Each row is a point on a tangle of strands that fork, close into loops and nearly touch. The rows are in no order.
Two points are linked if the straight distance between their rows is under 104. Some points are linked to none.
Z162: [  5 -41  85 -11  21  -1  -8 -11  -9  52 -38 -18 -38 -20 -27  34 -54  44
 -16 -21  26 -12]
Z503: [-26  22  31   9  -7  -7  10 -24  20 -33  19 -25 -17 -20 -33  -6  21 -34
 -56  10  10 -39]
Z759: [ 25  -1  -7  19 -63   0   9  -4   9 -52  14   4  48  27 -30 -42  28 -31
 -13  22 -68   3]
Z924: [ 49  -9 -26  -1 -15  19 -26  48  -7 -31  23   4  29 -47  22  23  46 -45
 -66  -9   9 -24]
Z764: [  0  15  22   2   2 -11  58   5 -28  44 -16  19   2 -12 -37  30 -48 -30
   6  -6  11 -19]
Z442: [-49  12 -12 -10 -42   3   8 -28  46 -74  32 -56  33  59  33  23  49 -26
  -9  38 -13 -11]
Z919: [ 16   8  14   2  20 -14  36 -47   0  82 -73  -4  52  24  25  57 -70  23
 -12  -5  20  -9]
Z450: [ 19  -6 -53 -20  64 -11  -6 -22 -26 -28 -22   9 -19  28  -2  -6  -9  15
  67  -8  -6  33]
Z886: [-22  14  35  -7   9 -11 -23 -77  30 -11 -48   3 -17   7   7  -6   2 -11
 -63   0   6  -7]
Z219: [ 16  33  18  26 -24   3  14 -24 -34  14   8  34   5 -53   6 -35  52 -17
   0  -1  -3  -6]
Z964: [ 15  22  15 -31  -8 -43 -10   8 -36 -57 -11 -12 -33  28 -29 -25 -46 -38
  86  40 -18 -42]
Z678: [  1 -28  88  -6  21  -7 -10 -14  12   8 -19  -4 -57 -32  14   8 -26  34
   3 -35  18  -7]
Z318: [ 20 -20 -13 -27 -26   5   4  74 -33 -30  16   2 -41  54 -34 -12  -5 -43
  38  14 -22  25]
Z174: [-16 -16  62 -42  50  -2  12   2 -63  53   1  -4 -27   5  30   7 -46  34
  19 -26   9  50]
Z868: [-10 -30  -7  30 -18  10  -9  44  23 -38  68   7  14  -4 -34  39  41  -5
  17 -38 -58  21]
Z418: [-36  -5 -13   5  -6  43  46  -6  19 -23  10  -1 -28  -3  32  14   8 -33
   0  -2   2  31]
Z109: [ 11   7  -6   5 -14  32  36   7   2 -27  23  13  -9  20 -27 -13 -27 -38
  50  49 -59  21]
Z754: [ 65 -38 -86  45  14  31 -25   4 -28 -13 -16   9  13  -5  30  25  15   2
 -21   5  17  26]
Z499: [-22  10  46 -57 -39  -5 -32   0 -76  19 -18  20 -27  29  41 -26 -67 -31
  18  -6 -38 -11]
Z183: [ 54 -50 -33  20  45  37 -47  63  -9   2  12 -28  18 -16 -28  28  45  35
 -19 -36 -21  39]
Z720: [ 17  33 -42  12  25  -3  50 -42 -19  46   2   8  -7  15   0  42 -63  -7
  54 -14  25 -30]
Z784: [  4  29  -3  32   6  13  38 -43 -11   3  21  15 -19 -22 -13 -22   5 -39
  -2   5   1  -6]
Z378: [ 54  -7 -57  22  -8  -1 -13 -18  35 -35  34  44  41  -4  35 -34   2  -7
   4  20 -10  15]
Z963: [ -7   2  -6 -17  60  28 -33  11  63 -20  21 -40 -10 -16  19  34  38   1
 -30   9  28  12]
Z41: [ 58 -20 -17   7  -1  32 -38  60 -15  16 -15 -30   6  -4  -6  16  66  21
 -21   5  -2  40]
Z973: [ 56 -24 -33   9  25 -19  27  22 -51  43 -39  11  61  -3 -32  12 -21  13
   3  24  -2  37]
Z410: [ 10  11  10 -15  -4   9  45  17  10 -13  55  29 -19  10 -14 -24 -48  -8
  76  14 -26  23]
Z385: [-34 -16 -27  19 -35  35 -24  36 -14  11  -3 -17  -5   9  19  48  78  -9
  24 -33  13  25]
Z835: [-45 -18  44 -23 -61 -13  -2  30  -4   6  14  28 -29  26  29 -33  -6   3
  30 -17 -19 -21]
Z710: [-16 -25  53 -22  -9  -2  -9 -22 -35 -25  25  -1 -65  45  56 -18 -82   6
  84  11 -21 -32]
Z96: [  3  10   5 -63   8  -6  -7  29 -77 -27 -44 -18 -18  30  -8   7 -44 -37
  59  24 -19  11]
Z548: [ 32  27   7  -7   6  22  13 -65  24 -72  15  -8  21   3  16  24   5 -67
  16  40 -17   5]
Z825: [ -3 -13 -33 -22  23  32 -15  40  -5  16 -24 -64   8 -38 -15  11  29  13
 -69  13  29   6]
Z719: [-22 -22  27  14  23 -32  38 -42 -35  83 -58 -26  46  27 -11  29 -49  15
   0   6  18  -6]
Z724: [  6  -1  24   9   8 -38  29 -10 -46  91 -65 -27  40   1 -52  35 -24   7
 -27  -9  31 -41]
Z52: [  4  18  -5  -4  31  15  -1  -4  -3  59 -57 -18  45 -18   3   9   4  17
 -55  21  -5  55]
Z596: [-21  -6 -33  31   8 -29 -32 -18  14  30 -35 -16  -9 -28   8 -17 -31  37
 -67 -12  63 -60]
Z582: [  8  20 -53  21  79  20 -15 -30  17  65  25 -15  43   2 -51  26 -18   8
 -62  27   2 -19]
Z422: [ 46  28  31  18 -35 -13  18 -38  -4 -53  17  -9  12  -9 -15 -31  60 -26
   3  23   7 -20]
Z203: [-43 -12  23  15  25  -9 -39 -17  64 -12   7 -16 -33 -22  32 -15   4  42
 -29 -28   9   2]
Z182: [ -1  27  55  -8 -20  28  30 -49  26 -42 -13 -11  -9  14  30  -5   0 -51
  -3  34  -9   7]
Z390: [  4 -10 -30   8   0 -26  -2  36 -14  79 -28   1   3 -17   6 -10 -47  55
 -13  -6  48 -25]
Z687: [-16  22 -36  29  22   7  27 -82 -18  33 -39  12 -11  25 -11   2 -46  -8
  -4  -6  -4  -3]
Z934: [ -8  -1 -36 -15  43 -22  26   4 -26  42 -45 -19  -5  48 -75   5 -49  16
  22  20   5  41]
Z411: [-32   3  10 -18   3  -1  29  18  79 -65  52   2  39   5  31  14   2  -6
 -16  22 -16   8]
Z337: [-44   2 -23 -16 -16 -13 -20  -5  10 -20 -38  -1 -40  48 -15 -37  10  14
  23  -9 -15  26]
Z311: [-32  -5  36  28 -32 -23  74 -18   9 -67  34 -11   1 -10  39 -12   1   7
  24  -3 -22 -37]
Z845: [-61  23  29   4  24  54 -10   0  46  33  31  -9 -18 -38   8 -16  35  52
 -40 -11 -33   8]
Z578: [ 26  16  12  -9  11 -45 -19  -1  56  30 -33  18   2  12 -30  -7 -56  25
 -28   0  43 -37]
Z69: [ 33   2  -6 -10  26  19 -23  -8  51 -43  51 -26  10   5  27  21  66 -14
  -4  26  17  17]
Z17: [ -9  12  36 -15 -27 -25  21  38 -23  -6  17  42   5 -42  28 -37  -7  -6
  29 -37  18  -8]
Z259: [ 21   1 -27   4 -15 -37  -7   9 -51 116 -28  14  19  15  -2 -22 -63  26
   5  12  48 -12]
Z566: [ 22  37   9  20  35   7  43 -47  11  25  -8  19  12 -38  14  23 -41   9
   3 -19   3  -1]
Z667: [  7   2 -10   3 -22 -35 -22 -23 -50  78 -22  43  -7  22 -20 -20 -71  17
  15 -17  10 -34]
Z342: [-23 -56  40  20  -2   3 -55 -49  69  -8   5  -7 -18   0  45 -27  -8  27
 -41   1   7 -25]
Z580: [  8  16  -4  31  27 -17  15 -29  30  -3  29  25 -43   3 -56 -42 -27  26
  28   0  14  11]
Z100: [ -3  22   6  -5  46  11 -26 -57  19  39 -10   4  35 -41  22  18 -21  -2
 -79  16  30 -37]
Z750: [-32 -31   0 -26  10  17  34  53 -77  53  -1  -2  -1  22  31   4 -65  -1
  -2  10   6  32]
Z550: [ 36  41  41  -7   3 -19 -17  14  71  14  14   1  18 -13 -50 -10 -34  -2
 -40  18  17 -44]
Z653: [ 12  19  21  -3 -11 -22  18   6  32  -1 -25  15 -22   5   5 -30 -54 -15
  22   4   7  -8]
Z274: [ 12 -33  51  34 -33 -12 -10 -34  20   0   7   8 -57   4   7 -46 -20  14
  18  15  31 -42]
Z280: [  2  -4  25  11 -52 -34 -32 -31 -29  48 -17  55 -16 -10 -28 -45 -20  12
  -3  -8  12 -28]
Z685: [-22  17  11 -12 -19  22 -23  40  16  38   6  27   0  -9  -5 -44  42  27
   0  -5 -10  33]
Z444: [-23   6   8  -8  21 -24 -20 -44  10   8 -67 -31 -18   7 -36  -9  15  14
 -75  -5  21  -2]
Z535: [ 39  11 -61  13   1 -20  -8   9  11 -17 -13  16  29 -14 -48 -10 -12 -12
 -36   1  -5  10]
Z814: [ 39   5 -17 -14  12  22 -18  31  -4  58   4   4 -27   4 -34 -42  14  26
  14  10  40  40]
Z408: [-63   3  19  -2 -40 -25   4 -18 -74 -43  15  12 -23  15  39 -47   6 -14
  76 -12 -36 -26]
Z92: [ 32 -24 -17 -29  17  -1  -5  31 -32 -20 -56  25  43 -12  13  38  43  23
   7 -29 -33  25]
Z93: [ -8   4  -7   3 -10  -7  28   7  29 -40  13  21  28  -8 -19 -21  21   5
  14  -3 -31  40]
Z933: [ 15   0  45  20  15  16 -11  10  -1  48  -5 -38 -61 -23 -27  -5  -3  12
 -26  15  48 -28]
Z751: [ 24  18 -17  -5 -59   9 -34  57  -3  11  -1  22  11   1   0 -18  67  -1
   9  11  -6  25]
Z5: [ 18  25  40   4   0  -6 -19 -75  30  36 -34  27   4   1  25 -26 -26  -9
 -35   9  -2 -12]
Z572: [-10   8  -3 -15   6 -17 -17   4  58 -39  52  18  34 -10  38   4  -2 -17
 -55  35  -1 -14]
Z632: [-22  12   7   7 -45  20 -11  38  23  -7   8 -19  34  18 -49  10  71 -30
 -26  -5 -50   7]
Z357: [ -8   9  34 -21 -59  -4  28  52 -39 -12  27  27  19 -30  32  -2  36 -24
  32 -18 -20   2]
Z377: [-30  35   8  19 -13  37 -32  39  64  -8  63 -29  11 -25  -8 -27  62  21
 -10  -4 -17  -9]
Z639: [-22   7 -27  23 -17  24  19   8 -38  18  -1  42   6 -50  28 -22  47   2
 -12   3 -23  15]
Z544: [  8 -10 -53   1  14  25  -6 -16  -7  28 -31   5  49  -4  13  22  20   0
 -71  33  -6  42]
Z733: [-54 -11  11 -43  14   8   7  13 -74   5   9  -2 -58  45  22  -3 -44 -22
  39  -7 -15  24]
Z39: [-64  31  31  -3 -41   6 -49   0  41   7  13  -8  37   6   6  27  67  15
  12 -25   6 -13]
Z191: [ 13 -14  -6   1 -62   0  -8  45 -33 -16  18  32   5   0  -4  -1  59 -24
  36 -22 -24   0]
Z167: [ -17   -2   53  -41    0  -14   -6   -4  -39   35   12   25  -47   21
   19  -16 -106  -30   28   -6  -28  -29]
Z480: [-35 -26 -21 -10 -13  39  30  44 -49  38 -25   5  -5  14  23  12  -9  12
  -1   1   0  46]
Z774: [ -8  24 -15 -13  17 -27   7 -30 -24 -27 -21   5 -35  11 -15   7 -79 -39
  87  32 -31 -30]
Z516: [-43  27 -13  18  11  15 -31 -36  -9   5  -2  -4  -6 -15 -16 -14  77  38
 -16 -28   3  26]
Z601: [-20   3  30 -10 -49   2  17   5  88 -44  51 -26  14  24  28 -20  10 -10
 -26  29 -11  17]
Z695: [ 14  -7  38   7  37  18 -39 -44  48  54 -28 -13 -11 -19  15  21 -34  16
 -63  -3  24 -37]
Z651: [  4 -33  74 -30  12  -6 -13 -10 -40  49  29  31 -39  14 -18  12 -84   5
  28 -37   2 -23]
Z30: [ 12   3 -39 -12  14  11 -35  48  10 -10   2 -15  37 -63  17   9  36   5
 -60   4  19 -18]
Z717: [  1 -47 -63 -15  39   2  14  70 -11  -6  12  -8  -4  -6 -11  22 -23  25
   8 -15  11  46]
Z361: [ -9 -10  -9 -22  24 -39  11  38  -5  -9   5  27 -43   6  18 -19 -32  33
  21 -47  24  12]
Z836: [  6  13 -52  -7  16 -22   7  -5 -33  33 -52  17  -4  34 -18  -7 -54  16
  30  19   3  13]
Z861: [ 17  -1 -29 -26  33 -15  12  40 -26  -3  -6 -10 -22  30 -78   2 -15   9
  18   7   8  40]
Z693: [-19  -5  27  -5  58  16  27 -25  -9  41 -46 -47  48 -22  12  28 -23  22
 -54  17  16  37]
Z655: [ -7 -21 -13  -9  22  15 -17  20 -31 -24 -33  -7  31 -23   8  59  65   3
 -17 -52 -11  19]
Z818: [-16 -11 -16  23   2  20 -46  41  51 -39  77  -3  48 -26 -14  33  69   2
  -1 -45 -39   3]
Z829: [ 29   2   6  -6   2  -3  19 -42  30 -77  36   2  62  14  34  12  22 -57
  -8  19 -53   0]
Z941: [ 13  23 -11   3  40  20 -12 -39  -4  14  10  -7   5 -39  12   2  27 -18
 -66  34  32 -36]
Z905: [ 50 -18 -73  25  26  18 -43   4   7 -31   4  34  23 -27  34 -15  25  22
  -6   2  20  11]
Z416: [-54 -22  19  25 -45 -23  -4 -26  50 -30  15  -7 -48   5  -4 -19 -25   3
 -37  -3 -15 -28]
Z604: [ 65   7 -61  30  13 -20  11  14  -3 -14 -25  14  16  18 -67  25 -42 -23
  14   2   3  -8]
Z106: [ 40  -7 -20  22  75  40 -20   8 -21  -5   6 -44  35 -56 -31 -12  51  34
 -19 -10   2  19]
Z951: [-10   8   1  15 -38 -16   2  18  49 -44  52  31  52 -43  36 -26  22  10
 -32   6 -15 -22]
Z595: [ 33   5  50  11  44  17  -6 -18  51  67 -21  -5  -5 -36  30  15 -51  52
 -10  -9  41 -22]
Z981: [-13 -26 -16 -16   6  21  -6  46 -52   3  16 -27 -39   2  12  50  71   3
  40 -32  24  20]
Z239: [ 34 -16 -19   2  -9  19 -21   5  15 -46  -5 -20  -3   2  37  23  64 -37
  -8   2  27  10]
Z990: [ 77   3 -23  15   9  42  28  14 -37  59   2  17   2  17 -27  10  15   0
  29  33 -10  42]
Z591: [-40   9  64  12 -51  -8  -5  -2  31   6  12   0  24  -9  11 -18  56  22
   6 -17 -12 -12]
Z597: [ 27 -12   1  33  15   3   4 -90  58  75 -10 -15 -19  18 -22  53 -61  15
 -24 -31   7 -58]
Z381: [-25  16 -16  -6  18  -6 -41 -35  11 -12  26 -15 -11 -17  31 -20  56  -6
 -63  24  34 -18]
Z225: [ 13  10  38   3  15  37  11  25  18  62  -2 -25 -15 -30 -30 -12  -7   5
 -63  12  13 -23]
Z424: [ 53   8  -4   7   6   2   8  13 -14 -21   1  18 -12 -31  22  14  31 -24
  20  -4  27   6]
Z192: [-11  -4 -33  11 -12  38  -4 -24  29 -15  39   4  15  -9  14   3  47 -28
 -46  22 -41  24]
Z207: [-39 -17 -17   2   8 -15 -31  -6  22 -12 -15 -25 -42 -32   1 -21  -3  18
 -40 -30  41 -27]
Z968: [-20  -8   5 -41  31  20  19  30  54  -3   2 -23 -33 -29  41  27  -1  11
 -32   1  30  10]
Z403: [-17 -12  17 -29  33 -19   5  30 -45 -42 -35 -24  -3 -18   2  48  43  10
  13 -53  25  15]
Z360: [-47  -7 -16 -34 -14  16  19  32 -81 -19  32  22 -24  23  30  11  -5 -44
  59 -16 -45  18]
Z496: [  7   1 -10  -3  36  35  21 -42  22 -26  24 -12 -34 -11  21  34  -2 -40
 -22  25  18  19]
Z26: [ -6 -29 -20   2  33 -25  44  51 -37  55  -6 -44  18 -10 -18  27 -58   9
   2   2  58   8]
Z471: [-35   3  44 -34 -37 -24 -20  25  -8 -10 -48 -11 -31   8  11   5  39  10
  -6 -34  13 -16]
Z514: [ 16   5  -2   8 -25 -20  15  44 -10  44 -15  32 -14 -13 -12 -22 -17  15
 -25  10  37 -16]
Z876: [-52  -4  83  29 -67   2  24 -57  15 -19  -1 -18   2  33  48 -12  16   9
  22   1 -54 -28]
Z50: [ 16  12 -10  -6 -44 -19  -3  31 -73  32 -40  31   9   4 -13 -16 -22 -16
 -12  -1   0 -18]
Z265: [ 23   1   9  -2 -33   4 -15 -21 -14 -48  28 -11  12 -20  16   5  88 -34
 -24   3  27 -14]
Z384: [-29 -15 -41  33 -38  30 -23   2   1 -40  18  -8 -11  19  22  46  54 -34
  42 -20   6 -13]
Z847: [ 57  27 -50  22  21 -29   2  12 -16  40   1   4   8 -15 -79  26  -8  -3
  10  -8  23 -22]
Z614: [ -3  10  50   1 -17 -28  27 -13  13 -20  11  23  -5   5 -34 -32 -78  -3
  30   3  -9 -38]
Z664: [-14   3 -49  29 -33 -10 -12   9  15  -3  -2  37  11 -32  10 -57  -2  17
 -33  -4  14 -41]
Z163: [ 74  -1 -21  34  29   6 -18 -21   0 -38  29  28  16 -37 -42  13  25 -31
 -35   3 -19 -23]
Z21: [-31 -14   3 -32  18  29  48  50  22 -30  -8 -10  -5  -5  45  53   7  -9
  -1 -13  12  36]
Z344: [ 11   7  14  -2  11  34  17   7  -9  19  -5   6  -9 -28  57  18  31  11
  11  -9  33  28]
Z204: [ 11  20  18 -62  -1 -32 -24   4 -70 -15  10  -7 -32  50  -5 -37 -41 -39
  61  19 -14   3]
Z31: [ -4  11 -24   6  49   7  -9 -13 -23  -9  -1 -12   7 -39 -15  -6  40  33
 -19 -29  11  15]
Z125: [  9  32  49 -11   8   9 -14   3  48   2  18 -24 -19 -19 -39  -4 -19 -15
 -86  20   3 -32]
Z415: [ -5  10 -23  13  78  -8  -5 -44  29  34 -15 -19  -1  17 -55  20 -36  54
 -26  -5  19  14]
Z285: [-61  -7  62  11 -64 -23 -11 -27  29 -24   4  -1   2  21  53  -8  37  26
  18 -35 -17 -32]
Z139: [ 11 -14 -27 -55  10 -12  -4  22 -75  23 -25  -2   0  46 -15 -14 -64   1
  32  23  -2  22]
Z939: [-45   3  -4  12 -32 -23 -16  -4  25 -56  18 -12 -11  24  43  -2  60  21
  50  -3   6  10]
Z151: [ 30  42  17  20  -4  -2  18 -70  12  32 -41  39  25 -17  21   2 -45 -27
   9  -3   9 -28]
Z660: [-12 -13  -3  16 -46  -5  20  10  -4 -74  44 -31  -6  38   4 -11  51   8
  65  -9  -4  -2]
Z529: [-44  -2  33 -45 -58 -21 -30  15 -29 -22 -41  -1  -9  43   6  19  31 -37
  36 -10 -11 -11]
Z815: [  1  -4  64  12 -44 -33   5 -31  37 -27   9 -20 -37  34   5 -58 -10  23
  35   9  -4 -30]
Z627: [ -5 -25  62  19 -50 -20 -16 -58 -23  28   4  35 -43  16   5 -54 -12   8
  32 -10  -1 -21]
Z541: [ 46  -6 -46  33  24  -4   6  20 -16  59 -19 -28  66 -30 -49  16 -11  15
 -26  20  14  19]
Z458: [-13 -32 -38  -5 -69  12  -3  48 -34 -41   9  -9 -32  65 -18  12  30 -52
  49  12 -33   5]
Z427: [ 69   8 -56  30   1  -8  11   2 -32  50 -12  -4  25 -41 -29  24   9 -13
 -20  -7  48 -14]
Z794: [ 48  35  20  11  38  27  22 -15   2  50 -18  13  13 -43  15   0 -19  31
 -11  11  38  -3]
Z116: [-20  -6  35 -29   7 -24  -9  32 -38  -3 -41 -17 -39 -31  -4   8   8  29
  10 -44  38   5]
Z128: [-40  -1  33  -2 -31  11   1 -33  60 -43  47 -28   7  51  66  14  25 -19
 -19  26   2  -1]
Z25: [-14 -11 -45  -6 -42  41  16  18 -24   9 -25  28   3   5  20  -8  22 -13
   9   4 -31  30]
Z644: [ 27   4 -24  -1  45   1   4 -24  -3   3 -15   4 -14   7  -3   9  -5  28
  42  17  30  51]
Z388: [-32  16  62 -16  34   4  -5  28   5  11 -14 -11   8 -70   0  -9  -7  49
 -37 -43 -17 -21]
Z623: [ 30 -30 -16 -20  -4  10   1  64  -4 -10 -12 -14 -34  26 -55   6  13 -16
  -3   7 -11  33]
Z460: [-14 -45   3  -9  13 -28  13  42 -82  70   9  -6   6  -3  -1   8 -65  13
   2  -2  34  -3]
Z917: [ 42   7 -30 -11  12 -49   7  23  28  39 -41  -5  24  25 -17  24 -59  14
   2   1  59 -34]
Z966: [-40  -7 -34 -10 -14  -7  32  15 -60 -18   5  42 -21  -7  36 -18 -30 -11
  45 -24 -18  -6]
Z885: [ 13  -5 -11  23 -24  -6  23   4  40 -45  59   6  64 -14  22  -5  40  14
   7 -14 -51  16]
Z205: [ 20  43  -9  -7  23 -23  35 -25  -5   1 -11  36   8   6 -16  13 -78 -28
  64 -11  -8 -25]
Z434: [-53  16 -19  -4  46  42 -24 -28  40  19  16 -20   0 -17  -3 -22  17  43
 -64  18 -19  11]
Z731: [-53  -3 -21  20 -31  -4 -56 -10  38 -28  28  -1  31   8  29  20  74  17
  36 -33  26  20]
Z364: [-38 -16 -14 -28   0 -13 -27  -8 -11 -10  14  15 -16  60  -6 -29  19  20
  54  -8 -30  50]
Z976: [-46  -4   7   3 -52  19  13  45  21  -9  17  15 -15  26 -33  12  52 -35
  11   4 -50  20]
Z436: [-41 -21   0 -13 -39  18  15  59   3 -37  41  27   0  20 -38  15  20  -8
  43 -28 -74  23]
Z909: [  2 -15 -60  10 -25  44  -4  -9 -21   7 -40   0  20  17  14  -3  41 -27
 -34  38 -23  39]
Z395: [  6  -8 -45   8  32  53 -66  32  18 -12  62 -10  57 -45   0  29  69  14
 -40 -19 -45  -4]
Z788: [ -5   9  -9 -15 -12 -16  -7  13  55 -46 -33   0 -44  37  15 -14 -44  -1
   4  24  32 -12]
Z852: [ -3  26 -12   0  26  23  11 -74 -15  50 -31   4  -2  11  -9  17 -25 -15
 -49  22  33   9]
Z643: [ -8 -32  57   5   8  12  -3 -38  23  17 -23  42 -42 -17  43  -8 -58  29
  21 -11   5  -4]
Z786: [-37 -40  71  10 -68 -34   4 -26  39 -33  -3  -9 -35  15 -20 -43 -17  25
  -8  -9 -24 -22]
Z421: [-23 -21 -21  -5 -47  22 -20  49 -53 -26  35   7 -22  50  23  10  -1 -48
  73   4 -60   3]
Z904: [ -4  17  58 -65 -10  -9  10   4 -53   6  -7  21   1  13  26 -23 -36 -35
  24  -4 -45  22]
Z441: [-14  13  -1 -18 -10   5 -13 -23  39 -86 -12   6  17  33  19  33  42 -28
  16  -2 -27  21]
Z832: [ -3  -6  64 -29  51 -14   9  10 -23  42  27   7 -27   3 -13   6 -68  37
  31 -34  23  13]
Z765: [ 30 -22 -61   5 -10  19  10  26 -11  27 -48  -9  11  30  -8  24 -21 -17
 -21  43  47  23]
Z397: [-65  14  10  16  -8   0 -51 -53  28 -11  12 -15 -11 -10  14 -30  68  14
 -34   3   1  -1]
Z185: [ 57 -28 -28   3  11  -4   2  25 -39   4 -71  -6  57 -11 -21  32  17   1
 -23  -2 -26  44]
Z713: [-49   5  10   2 -27 -17  10  -8  29 -47  11 -19 -14  25  -9  -7  24 -22
 -26 -12 -15 -21]
Z420: [-16  11  18  24 -13 -24  35 -39  -2 -68  -7  -8 -12   3  35 -24 -16 -19
  45   5  -6 -24]
Z629: [ 54   5 -12  -6  22  10  35  13   0 -14 -17  30  18  -7   0  31 -42 -33
  49   0 -25   7]
Z232: [-43   9  28 -49 -46 -41 -29  11 -68 -28 -24  14 -35  33  40 -25  16 -23
  50 -16 -29 -23]
Z237: [ 24  28  43  15 -25 -53  36 -34  32  19  11  28  14  20 -20  -4 -76 -14
  52 -17 -10 -77]
Z124: [-55  -7  52 -18  12 -19 -18  -9 -35  22  -8  57 -19  -7  29  -9  -6  38
   8 -47 -33  29]
Z389: [-19  30 -33  12  49  16 -17 -16  50  38   2  -3  15  -3 -48 -11 -12  29
 -54   9   1  10]
Z900: [ 31   5 -45  -3  12  -1 -12 -13  32 -41  73  47  52 -19  49  -4   3 -23
 -41  40  -5   1]
Z997: [ 15  -1  -7 -22 -22 -24  15  14  55 -77   0 -20  -7  30  11 -11   4  -1
  23  18  26 -14]
Z991: [ 54 -27 -15 -14  41  23 -41  14  24 -39  -5 -25  17  24 -12  62  48 -17
 -51   2 -15  29]
Z8: [ -8   3  -1  -2 -19 -15  -4 -14 -14 -48   9  35   8  23 -14 -34  25   4
  53  11 -42  37]
Z824: [ 12  22 -15  36  59  -3  -5  18  -5  45   3 -51  11 -49 -38   7 -18  44
 -37 -16  51 -45]
Z893: [ 10  -2   3   6 -57  -9  12  47  29 -34  34   4  37  -8 -38 -26  65 -29
 -31  21 -40  -6]
Z605: [-67  17  -7 -25 -20  -2 -17  -7  32 -40 -43  17   8  35   7   8  42   5
  12 -17 -26  26]
Z521: [  7 -12  -5   0 -22  -5 -22 -23  49 -86  34 -22  50  48  18  41  61 -33
  -3  20 -42   2]
Z995: [ 35  22 -27  21   0  15  16  11   3  53  18  16  -9   3 -36 -34  -2   5
  29  31  -3  25]
Z977: [ 30 -15 -18  13  49  72 -49  50  -2  -9  33 -45  25 -43 -16  18  64  29
 -34 -29 -19   5]
Z732: [-18 -19  -4 -15  13   3 -19  37 -20  35  17  10 -35  -3 -23 -20  15  52
   7  -6  19  34]
Z930: [  6   2 -37 -11   6  20  33  10 -43 -28  -6  31  -6 -19  12   7 -33 -29
  59   1 -16  20]
Z289: [-14  10 -22  -1  27   7  10 -60 -22  14 -57 -34 -14  27  -2  -2  17  -4
 -46  16  24  19]
Z148: [  6 -57 -12  -1  18  22 -26  72 -16  19 -27 -76  21  -4 -19  26  61  21
 -39  18   9  27]
Z891: [ 16 -14  58 -11  18 -32  34 -12 -39  75 -41 -30 -18  -4 -51  39 -53  16
 -25 -31  16 -13]
Z255: [ 32  15  12  18 -53 -37  26 -13  16 -43  24 -19  19  35  -7 -35  24  -3
  13  38 -22  -3]
Z446: [ 59 -12 -65  25  41   1  -7 -15 -29   9 -27 -25   6   7  18   9  16   1
  19  24  39  34]
Z645: [ 21  13   0   7 -18 -34   8 -23 -15 -74 -16 -22  -6  20   6 -36 -18 -10
  78  38 -17 -40]
Z704: [  5  19  54  25  10   3  30 -42  17  21  13  48 -19 -51  27  -9 -31  24
  16 -15  13 -17]
Z628: [ 17 -25  41  17 -34 -40   6 -57  41   9  -9  22 -24  29 -16   7 -65   3
  33 -31 -17 -77]
Z57: [ -1  17  18  18 -24  -7  75  10  14 -45  63  -1   7  -7  13 -18 -31  -1
  52  17  -8  -5]
Z90: [  0  12 -46   7  79  36 -18  18   7  26  48 -61   9 -51 -33  -1  -8  25
 -60  12  32 -40]
Z166: [-12  -3  49 -45  20   9  25  15 -38  31 -15   9 -24  -7  69  10   6  20
  35 -21  22  39]
Z64: [ 28  10 -65  11  74  40 -22   1  12  27  66 -15  34 -35 -24  30 -10 -11
 -62  36   3 -18]
Z70: [ 33  28   9   7 -29 -23   4 -25  42 -14 -15  17   6  15 -26 -47  -7 -14
   3  28 -11 -20]
Z606: [-37  12  61  17 -13  19  28 -72  17 -14 -12  -9 -13  10  44 -10  21 -15
 -13   6 -35  -8]
Z394: [ -1   6 -32   5 -23  -7   0  50  20   3  -6  22  11 -22 -24 -33 -20  -3
 -30   7   0   4]
Z371: [ 38  -5  -5  -2   9 -25   3  30 -18 -33   8  40  17 -49  35 -24  -1 -13
  47 -20  25 -15]
Z547: [  1  28 -61  25 -10 -17 -23 -20   3  23 -33  18  12 -25  -6 -16 -18  -2
 -58   6  49 -33]
Z479: [ -8 -23  -8  28  29 -15  14  15 -15  68  -6 -50   9 -19 -23  15 -56  41
 -16 -12  44 -30]
Z214: [ 33  -3 -16  20 -29  28  41   2   9 -38  40  -7 -19  14 -18  -7  12 -68
   0  37 -24  13]
Z236: [ -8  26 -40  17  50 -26  19 -16  42   6   6  12 -10  21 -58   6 -54  23
  19   3   7   4]
Z156: [  1 -37 -31  27 -33   7  -3  21  -9 -47  58 -13  -7  17  21  31  55 -30
  75 -30 -15  14]

A piece is two or more points that can be reached from each other along the links. Count, over all rows, the pieces, the separate loops (a circle has one, a figure eight two, a Y none), the forks (points with three links) and the tips (points with one).
pieces => 4
loops => 2
forks => 18
tips => 22

How many points has the smallest loop of links through each point below? Write - if it is on no loop.
Z415 => -
Z93 => 14
Z836 => 17
Z644 => -
Z651 => -
